A landscape with many valleys, sampled at points; each row gives a point and its height.
A ball rolls from a point to the lowest of its 2 nearest points, and stops where none of them is lower. Distance is the straight distance between rows; heights are no part of it.
J_265: [155  97 130 121 132 101  80 168 124  89 103 125 103  95 127 103 150 173
 128 137 146 113 119 128 123  82 144  89 160 106 139 109 188 137  89 141
 135 184 123 163  90]  h=256
J_543: [156  71 120 117 124  96  87 160 157 114  91  96 115 139 161  82 129 203
 106 122 134 159 143 113 160  84 163 116 131 166 100 117 209 128 118 166
 128 174 153 148  95]  h=608
J_159: [133 118 123 128 145  88 121 145 142 146 107 114 147 163 133 135 122 169
  92 137  94 175 121 125 126 105 148 118 126 148  74 134 142 128 138 129
 115 109 166 113 121]  h=228
J_533: [ 93 129 166  63 125 157 151  82 123 145 108 100 154 166  98 184 116  84
 191  91 161  68 111  82  98 143  91 174 102  98 176 157  56 136 138 131
 157 155 116 159 155]  h=149
J_825: [128 111 160 131 120 128 114 140 127  63 108 154 108 112 114 115 177 126
 183 147 139  82  99  86  85 107  96 120 136 101 171 111 142 121 104 119
 136 122 150 132 114]  h=327
J_869: [171 119 126  88 107 172  89 110 175 115 126 108  86 107 171 118 181 135
 138 127 161 132 164  86 114 147 177 133 143  91 184 134 177 142 111 113
 135 165 117 138  74]  h=260
J_10: [156 106 126  85 128 174 116 111  86 124 133 113 106  98 160 124 116 135
 103 141 155 103 167 171 158 160 160 120 123  70 145 114 170 169 117 152
 111 163  80 162 100]  h=507
J_625: [ 91 174 105  90 145 149 125 110 221 168 153 117 170 139  68 111 120 113
 125 156 130 147 119 160 120 122 111 172 117 115 120 166  94 127 139 153
 148 144 135 105 158]  h=181
J_40: [140 125 123 103  94 164 154 110  90 111 166 108 117 101 199 133 101 109
 110 103 178 126 177 157 149 164 150 100 115  96 127 101 153 142 132 123
  91 149  66 170 104]  h=528
J_701: [114 100 156 161 127 185 185 154  87 121 134 180 143 110  90 131  98 113
 104 163 117 102  90 168 163 141 127 168  81  95 126 125 118 171 123 187
 133  93 121 118 194]  h=140
J_216: [ 96 134 136  75 155 155  96 109 168 131 139 112 121 164  87 151  89 138
  91  97 104 155  90 164 177 160 181 169 140 158  97 113 106 189 122 207
  94 188 101 139 138]  h=367
J_952: [ 90 149 160  76 135 148 163 104 148 115 122 117 142 158  98 147 105 110
 163 118 154  83  90 115 103 117 108 175  95  98 156 141  69 141 138 159
 133 145 118 132 162]  h=90
J_744: [139 109 129 131 145  71 113 140  75 108  89 127 146 122  99 169 147 156
 122 129 105 105  99 134 103  80 102  89 158 140 104 118 125 133 101 125
 110 139 147 143 111]  h=182
J_641: [ 96 160 141 139  91 146 142 114 215 134 149 111 150 129 124 107 140 131
 151 137 122 158 150 114 113 137 121 179  94 133 132 149 111  91 134 125
 167 116 126  78 156]  h=150
J_595: [137 139 131 125 158 112  90 126 139 126 111 149 126 115  78 148 151 115
 177 162 110 101  88 144 107  93  88  99 170 101 150 134 119 145  89 110
 132 148 126 109 125]  h=117
J_112: [172 118 152 154 105 121 112 110  77  90  74 162  85 135 155 151 175 110
 155 122 163  79 110  34  97 111 132 111 128 151 187  93 164 112 135  73
 136  76 165 131  98]  h=373
J_23: [118  99 154  96 121 109 101 143 134  90  76 120 110 124 107 143 147 126
 172 126 127  86 113 108 105 115  89 103 127 113 161 121 148 124  69 151
 131 163 113 166 118]  h=291
J_70: [105 129 136  66 114 140 108  93 130 104 124  94  98 147 167 172 130 147
 109 100 129 118 174 125 124 182 167 103 141 114 141  96 148 159 113 138
 122 181  81 164 108]  h=574
J_439: [166  99 104 217 134  82 130 125  99 165 142 155 133 138 202  88 143 171
  99 104 151 137 151  77 151 124 115 112 165 180 119 134 194  50 154  60
 129  77 170  87 104]  h=689
J_850: [133 137 111 147 129 102 103 138  71 113 170 121 107 114 120 113 154 125
 138 139 148 125 196  99  68 133 113 103 234 127 161  71 117 133 164  56
 115 145 140 115  76]  h=728
J_505: [180 142 118 163 145 160 162 136 159 145 167 153  84 142 195 103 129 121
 103 134 139 164 190 134 155 162 157 107 112 104 132 139 152 121 160  95
 104 101 124  88 123]  h=168
J_925: [168 109 125 146 174 121 115 158 120 145  89 144 133  95  66 152 122  95
 182 161  95 107  88 172 137  95  81  95 161  94 151 135 115 156  75 152
 110 176  87 123 141]  h=145
J_339: [ 96 138 140 168  91 131 185 109 192 110 134  86 128 190 146 119 104 152
 122 128  93 175 143  95 125 131 136 170  61 104  96 152 119 119 168 141
 126  82 145  94 179]  h=146
J_479: [143 126 149 119 155 185 150  72  94 183 111 123 144 130  92 161 113  78
 169 169 147  77 112 144 138 171 113 133  92 105 182 153 121 169 101 118
 132 115  97 103 131]  h=561
J_938: [ 89 180 151 107 123 149 184 115 143 129 154 116 152 157 106 137  94 100
 157  94 156 112 111 112 131 144 116 188  74  98 150 140  50 131 192 146
 117 124 139 151 144]  h=19
J_771: [145 115 120 106 148 114 107 127 125 135  88 119 163 144  75 170 126 151
  73 149  93 169  57 172 138  83 139 127 138 143  76 143 129 153 122 171
 113 117 132 141 148]  h=323
J_739: [160 130 128 124 153 104 117 126  47 111 129 138 117 102 100 161 131 105
 152 156 114  79 154 133  84 102  99  90 212 114 151  91 116 137 122  89
 108 126 131 142 109]  h=214
J_25: [161 129 110 140 134 151 112 146 193 152 152 102  78 156 179  79 131 156
 113 123 133 177 199 140 156 136 169 127 125 109 126 162 157 123 131 109
 102 125 129 101 112]  h=194
J_401: [130 115 146 111 109  83  99 140 175 118  59 104 139 147  54 151 120 141
 127 151 106 137  46 146 117  60 111 116 128 118 136 140 139 136  72 191
 159 146 125 116 199]  h=436
J_240: [ 93 152  90 153 134 119 128 150  99 127 192 134 148  97 115  91 131 110
 166 125 137 127 193 124  88 161  89 126 188 159 131  81  96 122 151  74
 125 140 144 124  75]  h=718
J_673: [138 124 156 146 101 148 127 120 107  97 121 156 104 114 152 109 179 114
 170 137 145  80 125  73 104 145 121 127 112 132 176 109 174 103 124  93
 125  98 156 123 110]  h=353
J_742: [113 103 127 139 107  96  97 132 195 105  89 127 134 120 114  79 165 173
 136 163 121 143  91  88  98  88 115 146 120 126 136 156 166 101 101 130
 191 132 164  97 143]  h=547
J_201: [187 126 127 152 119  93 125 116  71 109  70 150 113 138 181 152 166 115
 120 123 210  77 123  26 116  88 137  99 106 169 174 107 190  89 130  89
 165  86 162 163  96]  h=389
J_421: [ 99 133 164 130 149 154 166 166 124 112 121 163 147 141  70 125  92 125
  87 165  98 131  68 153 142 104 114 164 100  77 113 141  99 169 145 201
 127 103 122 128 208]  h=130
J_15: [165 101 136 105 166  63 117 160  90  97  70 129 136 179 123 173 106 194
  45 125 132 145 114 123 131  62 160 103 162 124  72 136 119 134 166 138
 107 134 153 167 132]  h=276
J_424: [103 178 114 167 140 117 165 127 116 143 186 146 129 143 129 111 107  86
 166 105 116 113 153 132 111 170 101 133 128 157 124  94  58 119 194  96
  97 101 158  94 117]  h=264
J_930: [162 139 126 175 119 166 160 109 119 143 173 178 105 123 174 110 125 130
 121 143 127  98 159 145 140 150 151 116 111 131 135 122 157 140 155  99
 119  96 122  85 128]  h=147
J_427: [136 120 149 170 141 119 144 121 161 137 129 155 122 152 133  91 142 159
 114 170 105 125 109 125 114 134 138 132 119 126 125 134 148 135 145 108
 147  93 170  80 131]  h=184
J_579: [152 117 115 139 120 133 120  80  12 144 100 115 127 102 144 171 146  67
 149 141 125  67 141 100  98 144  95  97 184 145 167  99 164 107  95  67
 120 100 115 134  98]  h=248
J_804: [150 109 178 158 116  66 114 147  80  82  52 134 110 133 121 165 163 125
 178 128 130  68  92  85  78  77  97  86 103 142 150 112 136 108 118 124
 141 101 168 149 129]  h=175
J_306: [146 114 133 140 136 128 122 128 161 143 135 157 125 134  85 110 158 135
 148 173 102 111  84 127 107 106 114 127 133 120 154 142 141 133  98 123
 146 119 133  86 122]  h=148
J_861: [135 105 127 136  99 113 158 130  46 107 120 128 121 126 152 143 124 156
 113 132 115  86 132 111 122 107 111  98 119 145 117 107 159  97 129  85
 112  95 143 133 114]  h=125
J_631: [ 99 170 111 137 118 117 157 129 126 142 170 107 125 143 154 148 109  62
 160  67 114 155 169 125 113 173 118 120 102 167  98 130  61  99 175  87
 105 107 146 127 109]  h=281
J_66: [124 147 143  64 168 138 100 112 101 119 129 129  99 175 111 184 115 142
  99 119 113 118 117 144 143 134 176 131 179 109 108 109  97 182 124 163
  96 173  83 173 109]  h=614
J_494: [113 133 121 138 106 102 114 120 166 148 126  97 115 106 174 102 165 132
 115 114 104 185 142  98 128 143 138 140  94 158 128 153 163  78  96 116
 162  81 142 118 114]  h=642
J_220: [119 131 125 164 141 116 142 125 144 124 134 130 147 168 106 125 104 164
  68 155  77 174  86 138 142  99 146 146 106 117  61 150 117 141 165 130
 118  99 155 125 172]  h=271
J_728: [125 119 113 123  81 191 127 111 184  97 139 118  89 114 180 105 188 132
 165 115 169 128 162  69 132 155 141 171  88 127 172 147 154  82 126  98
 144 102 134 117 119]  h=206
J_642: [183 118 111 193 133  77 124 110 109 164  85 158 137 148 178  95 155 161
  82 141 142 127 119  91 143  96 159 110 113 184 132 137 202  76 142  88
 151  82 186 107 112]  h=676
J_852: [135 130 130 189 108 163 179 111 136 149 165 162 118 125 167 113 107 110
 121 124  91 153 127 163 153 161 152 125  66 143 113 142 139 123 140 125
 124  74 132  72 144]  h=122
J_962: [159 150 127 148 105 115 150  84  78 156  95 142 109 144 177 177 122 121
 106 121 126  94 114  74 126 131 155 117 104 163 149 109 183 114 119  75
 136  64 146 108 111]  h=423
J_403: [121 120 126 135 114 170 195 145  87 107 168 138 137 114 154 160  92 123
  94 114 128 133 148 178 155 152 127 117  83 115  92 113  94 143 169 131
  88  90 101 137 146]  h=64
J_315: [118 113 150 177 128  70  90 148 117 109 119 164 118 127 136 112 188 126
 142 130 118 126 125  61  71 128 110 126 162 174 134 130 147  90 139  46
 172  74 194 107  87]  h=596
J_956: [106 145 136 140  87 158 155 111 200 101 165 124 103 128 179 107 160 106
 183  91 158 133 169  74 114 182 123 148  83 131 152 157  97  76 153  94
 146 106 130  97 126]  h=164
J_217: [ 93 155  90 138 132 101 110 145 139 168 151  89 107 150 178 143 150 111
 113  74  94 200 201 117 115 163 111 120 169 173  78 134 106  86 116  66
 118 116 162 140 105]  h=422
J_624: [104 171 124 143 114 144 171  80 209 163 155 119 166 147 104 111 107 108
 132 154 126 135 116 131 138 134 126 175  98 117 141 161  84 108 158 151
 174 115 127  68 205]  h=78
J_903: [158 136  89 125 114 189 110 100 111 159 174 120 130  68 156  96 138  90
 152 153 167 102 161 165 154 159 151 124 127  94 169 145 166 148  95 114
 148 146 101 120  99]  h=461
J_367: [150  91 142 153 166 148 127 181 127 128 122 166 138 113  81  91 108 163
  67 180 101 146  89 187 156  82 140 144 127  77  99 135 120 158 135 173
 128 126 142 113 152]  h=348
J_359: [ 81 118 158  38 116 156  92  91 167 118  92  89 122 146 101 165 138 122
 167  93 137  98 129 103 112 171 119 147 136 129 165 128 106 131  85 155
 168 191 109 135 136]  h=185
J_735: [ 83 147 113 132 102 118 159 131 105 144 148 120 157 107 139 122 130 106
 136 119  99 121 107 133 120 155  77 128  99 164 112 127 136 105  93 115
 146  89 131 113 135]  h=326
J_423: [129 142  87 122  82 169 107 102 100 147 175  94 132  55 191 101 133  75
 142 109 156 130 166 161 160 173 133 116 137 128 147 141 145 125  99 104
 142 160  83 149  89]  h=443
J_756: [132 175  93 147 171 122 158 144 114 156 202 132 128 137 119 131  92 111
 113  99 154 155 189 160 137 153 144 133 171 127  80 112  43 138 206  94
  65 129 111 160 114]  h=666
J_522: [131 167 116 103 195 139 132 132 101 144 165 147 132 127 104 130  89 122
  87 118 153 145 168 173 132 152 173 148 173  95  98 106  56 156 188 139
  77 146  96 175 112]  h=651
J_981: [ 65 129 144  67 137 117  91 120 159 127 103 120 119 169  62 162  98 139
 124 104 102 113  66 129 149 146 141 156 147 152 124 119 103 168  99 221
 126 195  93 141 166]  h=305
J_762: [150  99 146 141 160  59 119 164 109  84  66 126 175 156 121 135 112 201
  74 141 123 155  87 142 126  50 144 101 113 142  69 137 122 143 162 160
 152 132 164 149 157]  h=240
J_44: [143 150 156 166 149 138 151 117 127 143 151 198 128 160  84 131 134 107
 154 161 103  83 111 135 121 129 131 159 133 123 152 105  94 164 163 131
 123  96 147  83 135]  h=222
J_455: [102 129 133 123  81 157 179  99 117 161 146 127 172  71 162 119  80  56
 176  91 171 104 112 163 163 184 100 105  57 171 161 152  97 125 103 116
 153 100  79 102 122]  h=83
J_743: [ 93 158  93 124 155 138 152 176 144 159 145 162 169  97  69  84 104 104
 132 136 128 120 111 167 137 120  97 146 147 111 132 124 101 166 112 177
 140 175 140 120 149]  h=428
J_287: [126 124 116 124 171 143 110 190 124 143 153 153 117  93  84  90 106 152
 119 162 112 138 112 180 151 104 134 147 157  95 110 133 119 175 114 163
 119 163 119 123 124]  h=384
J_928: [ 76 137 126 129 119 113 137 168 169 106 127 146 150 145  73  89  96 154
  85 161  89 163  75 132 123  85 100 160 125  89 103 132 101 159 145 185
 135 145 124 116 205]  h=31
J_815: [ 95 134  97  96  98 140 134 146 150 141 153 107 138  96 144 104 127 133
 137 114 102 145 137 173 137 152 117 124 105 159  97 127 146 122 105 133
 134 149 126 122 114]  h=368
J_640: [105 145  87 112 105 136 131 131  98 142 178 111 133  65 195 114 129  75
 149  84 132 140 175 140 136 183  99  98 129 151 126 117 138  93 109  79
 130 116  99 136  93]  h=424
J_910: [169 105 106 184 148  70 128 151 104 148 133 146 123 155 178 101 129 182
  74 118 153 130 180  75 123 129 115 113 203 143 127 124 171  71 163  42
 108 106 150 109 111]  h=700
J_601: [ 90 140 128  81 120 129  76 129 161 134 123 113 123 123 101 136 172 121
 148 123 109 152 122 104  83 147  99 140 127 134 121 142 134 103  90 108
 162 129 157 119  91]  h=479
J_87: [108 113 103  92  58 187  87 108 160 123 148 101 113  58 184 104 162  95
 173  93 148 133 133 112 171 151 117 122  93 133 165 159 174  76  74 128
 170 146  93 158 103]  h=340
J_271: [128 111 112 152 148 105 121 164 135 132 139 131 128 122 153  94 130 180
  99 134 106 158 166 146 127 109 138 117 150 126  98 134 171 111 123  96
 113 143 147 116  95]  h=263
J_786: [115 139 144 101 135  94  93 100 152 137  87  89 139 170  94 149 128 174
 106 146  87 185  82 125 119  71 148 136 128 141  80 152 135 135 125 148
 132 131 151 126 128]  h=273
J_314: [114 138 105 103 174 156 150 151 144 166 118 151 185 114  52 127  98  87
 107 149 131 128  67 187 161 118 109 148 142 102 146 154  89 175 113 203
 121 158 102 131 195]  h=482
J_435: [121 116 139 131 137 120 146 120 121 119  82 127 163 148  82 161 135 127
 103 168  90 133  48 140 121  89 108 135 109 115 103 139 123 157 100 164
 127  96 135 120 161]  h=362
J_9: [151 101 137 166 139  32 119 151  96 103  74 132 165 137  98 143 134 172
 110 146 108 123  70 139 102  56 112  86 135 161  93 138 125 131 121 128
 139 108 158 120 155]  h=207
J_978: [110  82 119 125  97  91 111 161 193 112 102  86 118 147 137  83 112 204
 111 122  94 185 131 124 148 108 160 142 112 138  90 112 173 124 108 187
 126 154 147 137 137]  h=578
J_298: [122 138 125 173 111  92 114 131  96 146 154 162 111 118 165 109 162 111
 119 117  91 131 161  81 104 164 105 130 159 187 127 104 151  89 137  55
 145  63 184  94  92]  h=609
J_810: [118 104 168 172 104  77 104 127 149  95  84 148 122 132 125  88 190 157
 139 139 119 137 102  55  90 113 110 137 113 155 138 138 143  96 128 100
 185  90 189  94 130]  h=579
J_490: [102 130 104 134 103 145 138 151 183 141 174 116 133  74 159  90 101  97
 157  80 147 178 162 170 166 155 120 106  99 158  93 134 111 123 104 147
 137 170  95 121 115]  h=400
J_454: [121 109 115 106  73 182 123 126 203 114 164  97  96  87 189 105 119 113
 169  86 159 145 165 143 171 147 145 136  72 118 157 151 153  99 114 156
 139 161  93 134 121]  h=371
J_17: [131 155 138 110 175 159 149 104 102 166 121 147 163 130  58 148 104  70
 152 157 138  82  81 157 126 142 106 136 118  91 166 128  84 176 123 153
 120 119 105 121 138]  h=540
J_438: [108 147 124 150  98  77 121 116 203 151  97  79 140 151 143 110 147 147
 113 140  83 193 128  76 113 131 129 162  88 148  95 166 141  79 107 117
 176  88 163 118 142]  h=665
J_509: [ 77 134 104  95 115 150 132 120 172 136 130  96 164 156  89 145  88 122
  95 122 100 189  88 164 142 124 133 166 104 131  85 149 122 148 134 182
 114 141 113 139 179]  h=481
J_917: [ 85 154 116 108 151 131 153 158 171 145 167 124 144 146 120 132  85 116
  97  75 125 179 134 166 168 146 158 151 116 140  73 133  56 142 165 175
  69 166  87 167 152]  h=466
J_974: [116 155 131 110 125 141 163 113  72 112 167 106 137 114 166 142  93  87
 138  87 174 108 181 152 125 167 135 112 128 125 144  94  91 146 164 106
 105 137  84 172 109]  h=543
J_643: [137 128 118 168 116 158 181 152 140 126 181 129 133 117 156 120  91 113
 108 105 114 173 159 186 160 150 123 114  80 141  78 137 107 126 159 137
 101 107 126 104 150]  h=93
J_41: [131 131 110 100 115 125 100  90  38 122 124  93 140  90 124 151 146  74
 164 138 140  88 182 134  85 149 104 106 206 117 154  94 135 134 105  91
 125 141 107 171 102]  h=230
J_832: [107 126  88 135  98 111 136 135 125 145 172 114 117  97 189 128 128 125
 123  77 110 178 192 144 129 150 109  92 159 170  79 131 138  82 111  91
 119 136 119 123 119]  h=402
J_604: [ 89 174 152 139 105 143 191 114 160 116 152 125 129 174 150 135 100 136
 145 124 108 125 136 122 129 153 130 166  52 104 122 146  84 128 177 142
 117  98 125 111 174]  h=89
J_547: [ 96 153 110 116 123 126 145 159 209 123 164 105 144 114 134 103  90 114
 136  57 137 191 165 169 168 156 144 114 105 147  92 121  72 133 138 195
 119 187  97 138 136]  h=430
J_989: [102 114 112 113 100 137 124 157 200 148 132  81 138 140 123 102 100 162
  99 139  91 208 124 159 162 133 161 161 115 121  83 151 148 136 126 178
 123 142 134 120 164]  h=536
J_106: [120 148 120  81 184 144 105 135  82 130 138 158 114 134  83 171 106 132
  65 113 131 150 148 164 159 140 189 150 188 116  69 115  80 176 160 168
  71 155  81 198 122]  h=633
J_661: [120 131 144  83 157 134  82  99 131 105 102 114  96 148 105 145 128 141
 131 124 127 112 134 133 124 161 177 125 177 118 149  93 134 177  97 171
 129 210  86 156  96]  h=595
J_886: [156 151 109  91 145 167 104 111 132 139 136  93 127  95 139 119 134 104
 148 142 178 111 171 165 149 170 172 137 145  77 173 138 134 172 114 151
 139 182  83 153  96]  h=484
J_921: [157 134 112 114 141 167 126 126 188 120 168 119  99 117 168  91 153 150
 133 132 165 158 197 115 145 162 165 134 134  90 168 136 158 137 142 121
 115 159 104 116  94]  h=226
J_199: [104 155 107 103 139 110  86 138 162 156 147 108 112 129 138 132 154 139
 132 110 105 184 168 114 112 159 123 133 157 159  99 125 114 102 104 105
 133 150 140 125  81]  h=445
J_473: [130 163 103 157 180  99 122 146 103 148 188 140 109 176 123 113 104 152
 120 112 131 149 191 126 115 122 126 130 213 118 100 120  83 118 205  75
  64 137 139 139 110]  h=677
J_717: [194  60 152 142 159 118 109 178  86 116  68 144 124  87  89 141 116 154
  97 158 131 126  82 176 170  60 135  94 130  99 117 140 163 146  91 184
 120 137 115 150 153]  h=203
J_546: [128 117 157 128 107 103 138 121  49 108  90 128 107 128 113 164 152 105
 160 135  91  82  97  92  94 112  77 106 114 135 139 109 141 120 112 109
 120  96 159 136 120]  h=152
J_515: [186 130 107 156 109  84 165 111  75 142  79 149 124 166 193 161 128 135
  79 109 176  88 140  46 124 107 145 101 104 174 140  98 205  93 129  78
 143  78 149 124 105]  h=407
J_219: [ 80 160 113 138 155 109  95 139 122 122 170 141 141 128  85 108 140 110
 154 137  98 147 139 111  84 132  79 133 180 155 111 109  87 111 137  76
 135 129 169 110  80]  h=704
J_909: [188  83 163 138 157  77  70 176 109  79  69 114  78 111 120 150 143 170
 144 128 138  96 108 149 110  70 133  71 143  92 159 109 144 145 112 143
 120 161 106 163 132]  h=225
J_470: [115 167 132  73 144 127 135 116 103 110 150 108 108 154 175 169 110 119
 128  93 156 112 196 116 109 169 147 130 146 102 135  85 103 161 161 118
 100 162  91 180 104]  h=556
J_78: [122  78 129 165 154 152 138 192 131 122 130 132 150 132 106  96 100 170
  41 154  94 190 114 171 162 108 151 153 127 104  65 135 122 140 156 157
 110 120 149 118 172]  h=314
J_276: [198 105 109 171 129  98 122  94  64 145  75 155 143 122 158 114 153 144
  97 136 166  94 107  77 180  67 148  86  98 195 139 113 199  82 108 118
 157  93 157 141 124]  h=663
J_469: [166  90  96 120 132  71  70 144 124 133  94 111 122 107 175  98 157 190
  89 116 156 149 149  95 145  86 167  96 167 172 118 128 201  90  96 113
 141 162 151 145  82]  h=629
J_43: [138 111 102 142 105 131 184 140  48 111 171 149 127  99 159 138 111 159
 100 122 126 102 157 153 141 131 115 105 134 133 100 110 140 123 137 115
  86 105 111 147 131]  h=97
J_329: [ 74 179 119 126 153 130 124 151 214 146 150 144 154 154  53  76 114 144
 126 140 127 176  98 141 119  95 111 174 148 102 115 145  99 137 148 172
 141 168 121 109 176]  h=167
J_363: [189 121 113 165 155 131 123 122  77 130 181 176 103 122 143 106 139 150
 111 171 145  91 160 131 120 124 151 111 205 101 161 103 151 143 181  70
 116 116 126 102  83]  h=715
J_843: [125 168 107 109 117 109  92 119  61  93 149  95 115 122 140 136 168  89
 142 123 183 123 229  98  52 149 116 111 241 116 150  77 130 150 163  71
 119 158 112 142  96]  h=734
J_674: [179 140 158 161 153 122 130 112 111 131 128 195 113 161 120 150 143 139
 120 170 109  96 104 121 112 110 164 117 142 126 141 121 123 155 150 105
 122  85 156  78 113]  h=208
J_887: [113 117 130  92  97 113  91 140 201 122  91 102 122 134  80 112 136 165
 134 154 114 157  86 130 109  84 131 154 130 122 126 148 154 130  83 176
 174 166 132  97 157]  h=495
J_883: [117 152 120 123 156 165 153 128 134 129 152 129 128 189 132 155  90 115
  84 100 107 194 133 159 167 130 151 162 114 122  56 159  67 141 186 148
  76 120 125 170 152]  h=499
J_96: [135  94 130 136 139 105 121 167 103 107 124 148 118 122 147  86 141 183
 117 150 121 121 115 134 132  87 121 104 128 121 119 121 177 126 105 132
 120 135 143 137 110]  h=288
J_62: [141 142 144 120 146  66  87 131  76  95  94 121 108 138  84 185 129 111
 160 129 110 101 116 126  72  88  93  86 188 123 126  91  94 140 125  92
  97 139 134 159 116]  h=202
J_218: [109 122 147 105  91 163 177  89 171 158 138  97 162 100 161 138  89  75
 181  78 187 127 113 145 151 183 127 122  52 143 164 163  76 115 133 134
 169 128  81 111 135]  h=32
J_459: [117 143 129  99 127 156 103 103 169 139 100 123 129 113  88 146 174  97
 176 144 141 101 109  98  82 145  92 150 139 124 181 145 110 116  94 115
 184 133 136 109 132]  h=518
J_83: [172 114 175 147 132  62  72 157 140  78  59 127  95 137 111 151 174 159
 150 125 153 102 107  99  82  68 115  62 111 118 173 117 114 122 114 112
 136 136 151 146 130]  h=199
J_829: [111 112 139 162 117 179 196 149 100 115 174 171 153  97 118 127  75 102
  94 126 136 127 101 197 166 158 129 141  52 121 113 140  90 148 153 174
 130  87 110 117 174]  h=102
J_549: [130 115 170 118 130  99 110 110 138 122  41 100 149 152  79 192 139 122
 143 157  94 118  53 127 100  74  91 120  92 125 132 151 120 126  81 175
 145 126 140 122 167]  h=395
J_267: [129 132 123 101  86 194 147 125 199 114 158 112 134  79 148  79 127 116
 181 114 195  91 144 131 150 153 139 170  78  93 198 150 115 115 114 158
 149 159  99 130 133]  h=318
J_582: [157 110 140 100 155  96 130 152  76 107 117 129 111 159 154 168 115 176
  66 127 132 118 152 120 116 106 143 107 171  95  99 103 138 145 159 124
 106 147 115 161 109]  h=306
J_562: [144 116 100  84  99 181  94  99 141 132 126  94 105  82 175 110 172 120
 148 126 158 116 124  96 147 146 146 131 114 117 167 140 210 109  87 120
 155 135 109 158 106]  h=300
J_986: [172  66 150 142 111 132 104 154 125 108  57 123 125  81 116  99 113 151
 133 153 118  97  78 145 170  68 123 114 104  96 141 136 188 139  81 197
 133 154 134 157 160]  h=243
J_73: [134 120 135 135 181 172 144 127 107 141 114 158 158 126  45 157 114  82
 119 172 123  96  72 179 140 106  93 127 137 111 123 144 101 179 128 162
 106 119 111 136 182]  h=519
J_872: [110 128 115 109 135 131 145 110  87 139 133 118 160 111 102 154 122  96
 164 154  97  94 106 153 119 154  80 120 137 146 129 120 115 131  78 125
 123 119 120 126 123]  h=293
J_98: [110 118 149  64 130 116  95 121 149 115  81  97 112 159  93 178 136 135
 153 113 104 111  87 116 110 134 118 139 129 134 127 120 124 153  82 172
 137 170 118 145 133]  h=242
J_109: [187  99 130 180 147  92 142 136  73 132 139 183 114 146 161 124 117 166
  92 142 147  98 154 105 115 118 139 103 183 127 132 105 148 120 180  58
 118  87 148  98 115]  h=710
J_474: [124 125 119 174 107  99 120 103 110 155 149 149 127  85 174  89 169 127
 126 122 106 147 113  97 133 144 123 139 107 173 128 128 182  75  96  78
 153  73 168 108 105]  h=623
J_686: [118 167 163 139 100 151 183  96 158 143 145 128 143 139 158 139  88  87
 180  88 176 123 143 136 139 182 135 138  54 139 152 166  52 123 174 116
 135 105 115  88 124]  h=88
J_857: [151 128 155 155 127 179 140  63  89 159 111 140 137 113 117 132 151  44
 197 159 143  63 115 120 119 187 126 130 128 125 224 116 138 145 105  96
 138  99 106 112 125]  h=580
J_336: [102 131 155 139  72 130 156 103 218 113 108 109 129 160 113 108 120 171
 122 162 105 139 109  96 122 114 145 173  78 107 130 152 132  91 140 151
 175  96 136  84 180]  h=213
J_461: [132 162 154 162  94 146 185 117 163 119 166 139 117 117 186 109 113  73
 186  83 163 128 173 124 133 178 126 106  60 140 144 130 104  91 173 117
 122 102 120  88 116]  h=126
J_166: [101 144 115  68 139 152  98 109 155 143 132 115 127 194  91 161 105 149
  80 117  89 202  85 155 164 120 170 173 134 148  63 136 101 159 142 183
  82 166 116 161 152]  h=418
J_790: [ 98 158 104 151 162 106 117 132 121 152 188 138 139 160 100 112 125 137
 133 127 104 163 144 125 101 119 110 132 169 146  87 117  78 124 176  74
  93 137 151 132 105]  h=690
J_813: [117 129 114 126 172 154 117 147 127 134 140 139 122 168  99 164 109 151
  26 133  97 211 123 155 159  95 166 169 157 126  44 154  95 143 173 142
  69 119 141 159 160]  h=527
J_994: [121 114 142 117  86 182 158 117 173 101 142 131 107 102 143 100 152 146
 171 130 163  72 134  99 139 128 131 162  76 102 184 136 162  88 125 147
 146 131 118 116 144]  h=259
J_143: [171  80 141 122 180 132 107 165  90 120 101 137 122  95  84 157 126 133
 127 167 107 117 103 174 150  87 129 103 161  65 127 134 117 165  90 178
 107 159  84 157 135]  h=173
J_61: [ 62 102 156  46  87 172 119 111 152 117 109  87 150 141 114 165 138 101
 187  71 172  74 147  76  97 185  98 173 110 118 188 137  88 114 118 131
 186 167 117 168 136]  h=116
J_837: [177  90 108 125 134  91  90 118  91 130  73 112 122 106 168 116 153 153
 104 126 176 104 122  94 160  58 140  69 122 179 130 120 205  94  99 142
 155 143 142 180 110]  h=647
J_729: [134 108 121 145 113 146 138  96  35 155 108 136 143 103 138 164 130  90
 150 141  94  74 109 136 133 156  91 106 145 167 142 112 152 105  64  98
 109  76 128 129 123]  h=266
J_923: [117 153 137 181 122 145 169 129 119 146 179 191 155 138 106  99 110  90
 144 131 108  92 125 164 128 169 126 136 118 155 133 108  97 159 164 124
 115  86 134  85 124]  h=241

For each start below, name the point where the ball stops.
J_240 -> J_832
J_917 -> J_744
J_109 -> J_61
J_96 -> J_403
J_989 -> J_61
J_70 -> J_832
J_454 -> J_218
J_494 -> J_159
J_87 -> J_403
J_515 -> J_61
J_479 -> J_159

Call two points neighbours if one is among the 2 nearest of the other. Go from one point of each pair to the other, from neighbour to neighbour, staying as low as possible. Name the highest point that can't be avoided.
J_159 / J_403 -> J_96
J_928 / J_938 -> J_336
J_403 / J_928 -> J_701
J_624 / J_928 -> J_625
J_938 / J_61 -> J_533
